A landscape with many valleys, sampled at points; each row gives a point and its height.
A ball rolls from a point to the lowest of its 2 nearest points, and stops where none of them is lower. Distance is the straight distance between rows; heights are no part of it.
zimos (h 520): [ 95 125  93 108 107  81 133  99 101  84  96  94 108 101  66 112 139  81
  82  93]
tinut (h 516): [110 110 123  98  96 140  90 105 106 121 128 124 105 103  83  93 102 106
  87 132]
dulo (h 180): [104  97  83  92 109  85 121  85  65 104  95  85  78 107 139  98  97  83
 117 106]
kor (h 487): [108 123  83 106 104  79 139  85 101  95  97  76 108 133 103 130 131  70
  83  98]
pez (h 93): [ 72 101  77  74 106  91  71  75 101 108  97 110  87 117 125 112  74  97
 115 117]
Zoz (h 323): [111  68  88  71 114  70 116  64 106  91 111  77 113 136 136 121 101  55
 102 113]
tigi (h 294): [106  88 127 112  97 109  66 107 127 107 112 102  92  72 116  74  75 119
 120  98]
Pev (h 389): [ 96 117  95  94 104  93  97  90  79 106  98 122 123 123 118 122 107  78
  87  99]
duze (h 327): [ 80 119  95  98 104  76  98  81  73  74  92 109 108  99 101 124  97  85
 104  91]
lami (h 350): [ 88 154  85 100  92 121 101 116  70  95  84  97 102 104  71 107  95 119
  98  80]
Dumo (h 244): [104  87 120 117 103 110 102 101 112 113 118 102  95  60 135  92  86  93
 100  89]
Bib (h 377): [ 87  86  82  91 119  67 121  91  53  53  83 108  94 128  99  97  83  90
  86 106]
Lugi (h 517): [106  71 101 107 100  98  90 118 107 104  99  95 101  92  89  55  88 125
  85 103]
mon (h 488): [104  84  90 105 122  96 108  93 119  90 108  81  95 110  91  64 109 105
  88 120]
zomak (h 169): [102 106 140 103  88 135  70 111 115 137 111  97 119  87  75  89 125  98
 106  82]
Pufep (h 374): [ 97  69  91  78 108  88 101  66 134 109 106 110 108 120 137 132  84  67
 108 111]
dimib (h 599): [105  78 132  98  96  89  69 100 117  98 115 135 104  96  76  79  79 104
  96 133]
Mogon (h 360): [ 90 113  90 113 104  90  86 108  88  43  92  78 104  92  86 105  94 129
  95  93]
Rik (h 481): [107 108  87  90 124 103 100  74 124 100 121  88 121 103 133  97  94  78
  98 101]
Zav (h 220): [114 105 128 119  99 128  80 119 102 106  98 101 122  72  69  79 115 120
 115  73]
gulof (h 30): [ 91  95  99  80 111  90  71  71 129 121 102 114  93  96 113  92  72  97
 137 110]
tilo (h 54): [ 95 118  97 107 100 123  92 103 131 115 114  93 112  82  92 105  75 111
 106  74]
saze (h 328): [120 103 106 114  83  74 100 123  77  82  83  85 118 102  70 100 127 112
  94  93]
gofiv (h 381): [100 140  84 123  96 107 119 117  96  88  68 101  95 107  71 108 114 107
  98  59]
Ponu (h 128): [ 80 113  94  99 101 114  81 101 117  90 119  93 111  99 107 110  56 115
  86  98]
rubis (h 90): [ 91 112  72 107 126  91 122  87  88  93  83  71  80 118 147 109 117  84
 114  76]
tifa (h 453): [121 110 103 111 103 121 119 115  90 105 111 129 113  98  90  95  93  95
  83 107]
rof (h 513): [ 77  91 102 122 110 100 134  96  95  88  87 117  93 106 125 134 122  87
  79  96]
Parep (h 197): [115 105  78  68  92 105 117 103 106 138 107  75 107 105  98  75  99  81
  81 106]
Reri (h 579): [102  90 111  84  98  85  82  91  97 105  96 130 110  94  68  86 112  99
 108 131]
Runim (h 291): [ 99  77  70  93 121  74 126  82 109  94  86  97  84 123  99  98  98  81
 107 106]
Baban (h 458): [ 82  78  98 111 104  86 108  85 103 108  83 120  95  93 128 107 104  83
  96  86]
bimi (h 615): [ 99  90 157 106  83 110  56 110 134  98 114 137 100  81  68 103  92 114
 115 119]
nonof (h 230): [101 109 122  73  79 117  45 108 111 140 113 101  86 101  99  84  68 115
 120 112]
Duti (h 329): [ 98  54  82  90 117  57 121  85  77  81  85 105  91 137 112  91  79  75
  95 116]
Deza (h 258): [ 87  86 102  80 102  58 107  75  63  91  93 105  88 101 126 120  84  77
 113 108]
beza (h 425): [ 88 126  93 124 113 125 124 114 104  86  90 100 110  85  79  87 112 101
  72  65]
sene (h 638): [121 123  95 132 122 109 147 105  80  70  94 113  84  93 116 103 107  91
 107  95]
Zepa (h 456): [107 141  69 101 116  97 136 101  84  90  97  69  79  98  97  92 105  96
 108  89]
riva (h 500): [116 131  76 108 119  90 122  88 100  89 113  76 112 104 118 109  91  90
 115  93]
sufo (h 247): [107 100 104 109  90  93  91 109  87  78  74 117  98  67  66  87  94 121
 130  90]
Vub (h 239): [102  90 108  91  91  83  58 101  92  96 112  81 101 121 115  96  85 123
  93 129]
Sadu (h 222): [ 90  93  98 124  91 123  93 133 105  95  83  88  94  91  87  92 107 136
  88  73]
deput (h 186): [108 110 113 128  93 141 132 119 119 110 114 101  98  77  50 104 109 109
 105  75]
Sedi (h 574): [ 97 110  95 137 111  92 153 116  97  65  81 108  75 111 105 115 123  83
  78  74]
gik (h 370): [101  74 100  56 109  71  81  66  89  93 118  87 107 129 142 104 104  69
 107 138]
mar (h 137): [111 118  85  88  99  90 112  99 102 123 108  95 123  81  78  84  81  84
  90  85]
Dil (h 172): [ 80  82  79 106 127  67 119  78  90  80  80  75 100 135 138 113 110  68
  93  78]
rer (h 61): [ 88 103  72  64  93 113 113  84 112 121 107  92  90 127 130 140 106  80
  93 119]
vifib (h 415): [ 89 111  81  99 109  98 112 105  77 108  74  92  93  95  91  80 117  99
 100  89]
bori (h 462): [107  76  97  81 114  84  89  77 124  94 128  97 102 118 105  77  91  96
  93 144]
zeti (h 120): [ 91 106 128 109  81 124  92 113 126 126 125  91 108  76  59 115 101 106
  98  84]
Lanu (h 582): [115 108  80 109  87 111 130 123  83 111  90  79  74 125 116 113 100 115
  96 105]
noko (h 300): [ 92 137  71 104  97 106 119 114  82  91  92  98  95 114 105 120  71 103
  79  81]
Bivib (h 417): [ 85  70 114  92  95  82  86  85 123 114  99 133 100 105 116 124  96  87
  95 109]
Lan (h 573): [104  96 106  96  77 131  96 108 115 160 103 103  88  95  96  99  96 109
 121  97]
rores (h 201): [103  92 123 107  98 101  66 110  72  79  86 126  95  84  96  93 109 124
 126 108]
goti (h 218): [ 89 117  91 119 103 115 102 113  96  84 115  93 115 104 126 127  85 106
  74  88]
gufir (h 423): [ 96  92  95  77 122  99  90  77  96  93 122  99 108 120 141  85  97  87
  86 129]
fule (h 83): [105 104  86  83 107 106  94  89 108 107 113 110  80  93  95  82  67 114
 122 121]
tika (h 164): [ 93  97 111 116  80 116  60 126  81  95  82 111  99  97  89  94  99 146
 109  87]
nir (h 541): [116 117  97 105  75 120 122 118  99 128 106  88  92  98  86 122  91 108
 111 101]
sazi (h 362): [115 102 111 113  94 105 124 110  97 103 117  76 104  95 109  97 125  95
  75 111]
nuro (h 595): [ 89  75  96  81  87 109  95  90 135 154  93 103  85 103 121  99 104  93
 111  97]
tet (h 422): [ 78  70 125  59 100  80  66  71 106 110 109 113 109 125 137 105 105  69
  73 133]
mukon (h 459): [ 84 113 107  95  90 128  81 111  94 120  82 133 102  84  55 101 103 120
 118  82]
Par (h 583): [ 97  91 112  63  87 127  92  82 132 149 119 119  88 102 128 110 102  83
 101 128]
kas (h 253): [ 96  75  74  85 120  81 120  78 107  89 100  73 116 134 169 114  99  51
  86  81]
filez (h 438): [106  95  99  96 105  85 137  84 102  96 116  79 102 104 128 124 127  67
  82 109]
vam (h 266): [115  90 132 121  90 100  52 115 115 100 106 102 126  82  91  88 102 117
 111  94]
Seve (h 284): [103 108 114 116  97 102  93 120  96  52  84 101 115  52  62  88  98 132
 105  63]
vus (h 433): [ 98 115  99  97  87 145 108 129  87 101  91 118  94  78  28  93  97 124
 112  69]
vot (h 597): [ 95 104 135  83  85  94  50  97  98 111 100 115 104  85  57  83 116 114
 125 116]
labe (h 372): [ 96 120  96 125 106  76  93 103  78  59  71 123 120 101  83 127 114 104
 107  74]
luza (h 249): [119  82  63  68 110  99 133  82 124 120 100  94  99 124 105  92  98  69
  89 112]
Las (h 407): [ 92 120  92 113  96 119 114 122  98  78  66 114 100  91  31  93 128 121
  99  68]
Zate (h 288): [103  87  94 100  83  69  89 114  89 101  97  73 104 106  98 105 100 118
  89 106]
Pasa (h 549): [123  83 103 131 108  90 121 117  96  74  90  93  98  83  92  67  97 119
  96  90]
Sero (h 499): [125 104 114 124  78 117 113 129  79 104 101 100  89  71  92 111 102 120
 119  94]
fut (h 553): [101  93 128  71  86 106  90  90 109 131 122 121 103  97  91  97 116  88
  93 141]
vug (h 226): [102  94 130 103  89 107  87  98 123 136 111 100 118  77 112 102 114  83
  96  94]
bovo (h 142): [117  98 126  98  91 114  57 109  82 113 105 121 100 109 109  79 111 119
 116 130]
nat (h 412): [ 83  92  85 106 115  87  90 101  77  55  93 109 101 107  98  84  90 113
  78 105]
Pef (h 322): [112 121  96 127 102  94 117 115 104  45  96  90 105  84  57 107 102 124
 102  87]
pege (h 373): [102 105  92 109  95  80 127 114  58  80  69 108  91 105  89  96 116  98
  83  91]
vol (h 450): [110  98  94 101  92 114 121 115  87 129  88  86  87  72  69  71 114 109
 112  89]
vev (h 182): [106  73 115 101  86  97  99  98 122 114 122  91  80  86 149 117  87 106
 106 119]
vakan (h 192): [ 97  89 126  76  88  94  41  99 106 118 108 107  95 107 127  85  85 107
 106 126]
pek (h 118): [ 99 116  84 103 104  94  84  90 109  98 105  82  98  82  93  89  81 113
 130  89]
Kotam (h 287): [104 103 115 129 102 130 107 121 102  93 114  73 104  93  86  83 129 125
  81  96]
Barit (h 131): [ 88  83  88  96  88 109 102  85 123 108 112  98  77 118 128 137  99 114
 105 126]

Where does a ball stop that starts at each point below?
Par => tika
nuro => vakan
vus => tilo
nat => tika
rof => rubis
riva => vakan
